Each row is a point on a tangle of strands that fork, close into loops and nearly touch. The rows are in no order.
In the rows, 128 means zero.
Two points are linked if the straight distance between their rows is under 100.
<45>: [118 130 172 136 143  82 141 144 141 127 125 124 126 122  67 113  96 172
 100 133 113]
<455>: [143  45 162 163 133 106  77 109 161 135 142 124 173  85 166  46  92 148
 117 128 116]
<416>: [ 99 160 115 155 150 131  75 154 114 111  92  94  92 182  99 168 156 198
 154 104 190]
<751>: [101 127  85 156 146 135 104 140 137 130  90 124  88 168 113 115 157 179
 162 168 133]
<425>: [115 108  87  63 109 152 126 171 109 143 129 145  94 119 146 191 103  78
 154 134 114]
<378>: [125 103 145 160 111 120 117  97 141 146 114 141 146 108 160 113  93 139
 109 111 132]
<695>: [168  27 157 114 109 136 120 128 127 126 155 111 181  39 162  79 112  91
  91 118 120]
<731>: [119 173 149 139 121 118 145 128 109 129 122 109 117 197  52 178 165 185
 116 126 128]
<245>: [117 174 157 125 138  80 129 134 134 104 110  87 148  86 128 128 133 130
  73 138 163]
<355>: [102 116  75 145 179  70  80 116 161  71 127  73 106 167 168  87  90 141
 151 115 148]
<742>: [124 143 109  48 119 120 126 198 107 121 109 125 110 107 129 189 132  90
 131 136 150]
<281>: [146  90 172 115 121 193 144 163 136 166 138 159 117 108 107 107 142 119
 168 141  62]
<987>: [126 182 164 104  99 156 110 155  87 146 129 131  85 173  86 187 192 149
 156 122 113]
<1056>: [122 176 149 138 122 124 157 105 115 156 129 141 123 148  50 160 171 153
 123 125  95]
<35>: [129  92  99  99 118 102 134  94 140 119 104 155 147  93 150 125  72  75
 115 105 122]
<563>: [159 119 159 139 113 190 174 104  80 187 176 178 149  82 112 102 167 100
 133 170  74]
<524>: [133  74 152 158 139 163 107 153 144 127 135 103 141 134 169 109 136 141
 126 157 121]
<732>: [106 133  76 193 155  84 109 121 164  81 141 114 136 172 121  82  99 189
 142 106 143]
<305>: [129 107  98 120 108 127 126  94 111 139 126 162 139 101 163 163 108  76
 118 133 138]
<993>: [138 102 181 133 137 144 130 148 124 150 134 152 154  84 102 112 106 120
 142 144 123]
<98>: [138 112 178 174 129 133 165  81 117 158 175 163 173 110  99 100 127 138
 109 143 104]
<476>: [ 87 154 101 135 135 104 114 120 113 105 111  89 119 156 135 161 123 127
 113 103 179]
<533>: [124  66 141 157 103 177 129 106 116 166 114 150 121 105 122 137 133 124
 126 137  85]
<781>: [141 182 169 115 113 144 162 129  80 158 160 148 140 141  70 165 147 117
 137 126 112]
<529>: [127 143 110 135 161 114 127 157 150 122  99 110 115 152 121  92 139 153
 136 162 126]
<60>: [165  76 123  95 105 139 114 140 123 147 134 132 155  74 212 114  81  89
 125 112 118]
<429>: [113 100 104  97 138 141 124 143 115 110 156 139 126 165 121 142 124  74
 132 145 115]
<629>: [105 118  79 103 127 179 122 127 114 135 132 169  89 189 116 151 156  81
 215 131 108]
<92>: [170  51 141 113 143 151 155 139 110 149 183 119 169 106 123  80 123  76
 134 129  54]
<288>: [143  99 127 129 135 121 132 101 117 147 161 166 166 130 148  97 120  79
 128 146  95]
<186>: [171  45 129 106 123 114  98 110 143 127 154 127 181  67 198  95  94  71
 112  93 124]
<775>: [105 150  71 185 141  64 102  84 174  70 100 103 100 154 138  85 100 218
 133  93 159]
<33>: [153  47 110 170 126 135 105 146 177 106 157 105 141 184 178  64 122 144
 123  98 101]
<453>: [104 186 132 163 128  75 108 124 141  87  98  97 158 123 127 147 161 165
  94 142 186]
<208>: [115 126 184 139 146 139 141 148 113 156 141 126 133 113  66 130 122 154
 134 144  94]
<686>: [116 175 149 122 119  90 123 151  98 137 113 124 167  71 132 162 123 114
 100 128 171]
<310>: [150 172 184  99 125 116 150 128 146 119 147 134 147 106 105 151 109 135
  97 107 164]
<71>: [115 195 116 105 143  47 120  92 164  68 101  83 111 111 174 123 101 148
 106 104 150]
<859>: [150 162 127 129 131 138 155 135 122 165 145 128 142 151 147 111 129 154
 123 108 112]
<372>: [107 141 114 121 121 156 102 156 104 124 120  98  90 172 154 152 158 134
 128 145 148]
<636>: [109 178 105 134 149  52  99 106 170  89  95  95  97 152 143 103 102 189
 123 126 161]
<100>: [163  71 164 123 102 142 140 103 115 134 161 132 154  48 168 111  90  97
  62 117 143]
<862>: [155 168 139 136 108 174 152 142 121 166 136 169 132 130 158 143 140 130
 149 125 136]
<14>: [ 98 114 117 163 135 108 123 112 135 110 131 119 153 126 127 135 110 119
 112 115 163]
<1086>: [141 158 165  95 141  94 163 131 103 131 146  82 148  63 121 105 111 142
  65 128 138]
<248>: [149  90 160  91 136 167 140 159 134 170 140 187 135  75 132 122 115 101
 158 168  90]
<119>: [119 157 133 126 112 176 153 146 105 162 155 173 138 120 138 150 169 101
 164 169  94]
<909>: [ 82 155  98 136 151 127  94 148 114 119  90 118  91 177  85 158 172 162
 176 142 146]
<600>: [118 115 181 169  90 171 142 107 108 182 121 179 126  82 104 145 131 143
 129 146 108]
<567>: [ 97 109  56  96 142 140 115 126 104 115 120 137  67 180 106 168 135  71
 180 131 122]
<298>: [139 121 111 109 154 104 129 140 167 121  99 110 130 115 138 104  95 136
 134 134 124]
<929>: [143  85 106 160 140 164 126 143 140 125 148 102 114 182 150  91 119 167
 134 104  89]
<853>: [138 135 194 153 133 139 172  94 117 167 189 184 157  91  59  91 147 131
 144 166  84]
<242>: [107 107  93 144 134 176 136 128 135 124 145 149 135 185 121 134 136  82
 178 132 122]
<530>: [122 100  95 118 154 102  89 130 168  88 106  77 104 134 159 105  87 119
 131 109 133]
<81>: [111 133  46 140 168 101  73 101 151  73 125  91  74 173 185  91 101 142
 167 101 209]
<907>: [129 184 136 113 117 120 120 146 145 120  80 123 106 144 147 158 139 173
 114 122 158]
<977>: [138 150  99  36  93 104 158 174  99 127 107 143 137  63 104 191 132 104
 105 137 142]
<679>: [138 157 186 128 109 169 179 112  84 193 174 194 131  60  72 121 163 114
 157 165  92]
<774>: [ 99 106  56 171 147 130  95 111 126 111  90 123  91 168 150 108 138 127
 145 149 147]
<13>: [105 168  52 163 126  98 106  86 114  86  93  76  99 160 148 158 132 134
 127  75 197]
<56>: [156 169 123 138 137  74 150 116 181  84 143 100 152 118 149  73  96 163
  89  98 128]
<677>: [139 189 171 147 133  82 134 133 180  92 113 118 127 129  81 127 137 202
  86 107 174]
<1063>: [150 163 132 112 122 122 120 135 134 140  97 147 104 110 184 143 104 141
 114 136 150]
<801>: [100  86  94 173 141 159 103 111 131 133 119 152 130 161 119 100 127 102
 195 133  96]
<743>: [170 115 167  95 152 114 162 132 137 113 170  87 145  73 130  67 111 123
  73 138 115]
<674>: [ 88 156 119 162 119 156 123 123 113 142 138 165 127 159 107 142 183 123
 170 159 103]
<675>: [109 178 126 131 125 108 136 137 104 124  99 147 158 122 111 157 150 113
 125 133 168]
<434>: [161  91 171 164 128 135 132 101 125 154 179 153 179  94 160  78 114 110
 109 129 121]
<369>: [158 185 166 132 135  95 171 131 149  92 145 107 155 119 119 109 113 178
  83 102 156]
<311>: [137 146 149 126 130 125 124 171 145  94 149  92 130 126 170 135  98 113
 112 126 164]
<130>: [147  77 175 157 113 183 140 104  95 189 179 171 154  70 112  81 153  98
 174 152  42]
<986>: [110 122 121 119 130 138 125 164  99 145 116 104 117 145 131 145 144  95
 134 163 111]
<67>: [139 139 114 133 129 139 129 147 113 145 135  85 108 182 169 112 116 172
 124 103 104]
<415>: [149 148 141 107 110 160 162 143 146 109 131 138 144 125 105 170 124 105
 114 114 144]
<579>: [149  47 170 162 130 145 104 127 176 128 132 148 142 107 173  75 127 147
 116 139 110]
<178>: [101 163  80 113 139 134 115 130 114  90 107 134  96 195  91 187 187 101
 146 137 194]
<363>: [ 93 140  34 158 141 109  98  77 108 109  89 108  84 153 156 125 131 133
 150 113 189]
<198>: [132  64 126 103  81 145 145 105 111 130 146 150 150  78 159 156  94  71
  75 135 123]
<312>: [166  69 110  77 107 158 138 155 108 145 155 136 142 121 175 119 113  76
 128 133 107]
<518>: [112 110 136 150 138 142 105 173 131 110 122  94 113 154 171 134 127 142
 114 140 159]
<470>: [102 162 104 110 130 118  79 154 102 115  90  94  76 193 151 176 166 165
 126 129 187]
<1060>: [136 154  91  84 132  75 136  96 142 135  85 144 118 105 138 147  82  93
 127 105 140]
<481>: [ 92 116  90  70 108 148 108 143  95 140  92 137  80 140 104 202 132  90
 167 136 123]
<353>: [138 179 147 103 147  65 137 107 167  99 118  81 133  93 143 110  72 146
 101  80 134]
<269>: [128 165 122 116  96 178 145 157 109 137 120 128 111 156  86 189 172 133
 149 101 136]
<155>: [115 191 105 114 140  95 108 126 100 110 105 152 128 170 114 180 175 117
 136 137 183]
<433>: [148 142 153 113 120 169 192 111 120 139 149 155 134 115  79 142 134 107
 111 118 111]
<759>: [178  72 151  82 133 140 162 122 124 150 160 119 158  64 124  67 115 108
  84 127  74]
<87>: [102 132 158 172 127 156 140 157 130 137 129 122 123 146  55 126 159 177
 146 152  85]
<252>: [140 169 102  66 126  75 147 130 118 118  96 123 133  80 122 161 114  83
 101 121 140]
<2>: [128 102 131 159 139 136 126 102 125 162 137 158 141 163 122 103 118 120
 159 119  78]
<110>: [112  85 129 125 101 186 123 141 129 156 111 155 103 133 112 137 169 115
 169 158  84]
<496>: [102 147 147 137 151 101 137 122 154 113 107 110 105 171  61 153 124 172
 106 124 128]
<1087>: [158  29 116 145 120 135  96  92 159 117 139 125 150 166 161  78 129 109
 106 119  80]
<544>: [119 152  94 115 115 166 147 134 143  96 114 130  94 188  87 183 175 120
 129 126 144]
<213>: [151 202 153 101 120  91 131 138 166 103  71  88 126 128 122 140 162 201
  98 115 180]
<854>: [139  93 144 172 123  88  99 101 164 118 133 109 155  95 199  80  72 145
 113 100 137]
<704>: [ 99 179 168 131  99 155 157 106  90 176 172 181 119 144  67 158 175 114
 169 146  72]

How many points has the smallest loop of links through each point below? Write none if it is on no loop.
<416> -> 16
<213> -> none
<119> -> none

A fork is a point with three links, a tip a point with one. Leave the first point through the second and follow the links. Name the first fork or tip that comes.
<695>; <100> -> <242>
<252>; <1060> -> <312>
<242>; <801> -> <130>
<774>; <363> -> <518>
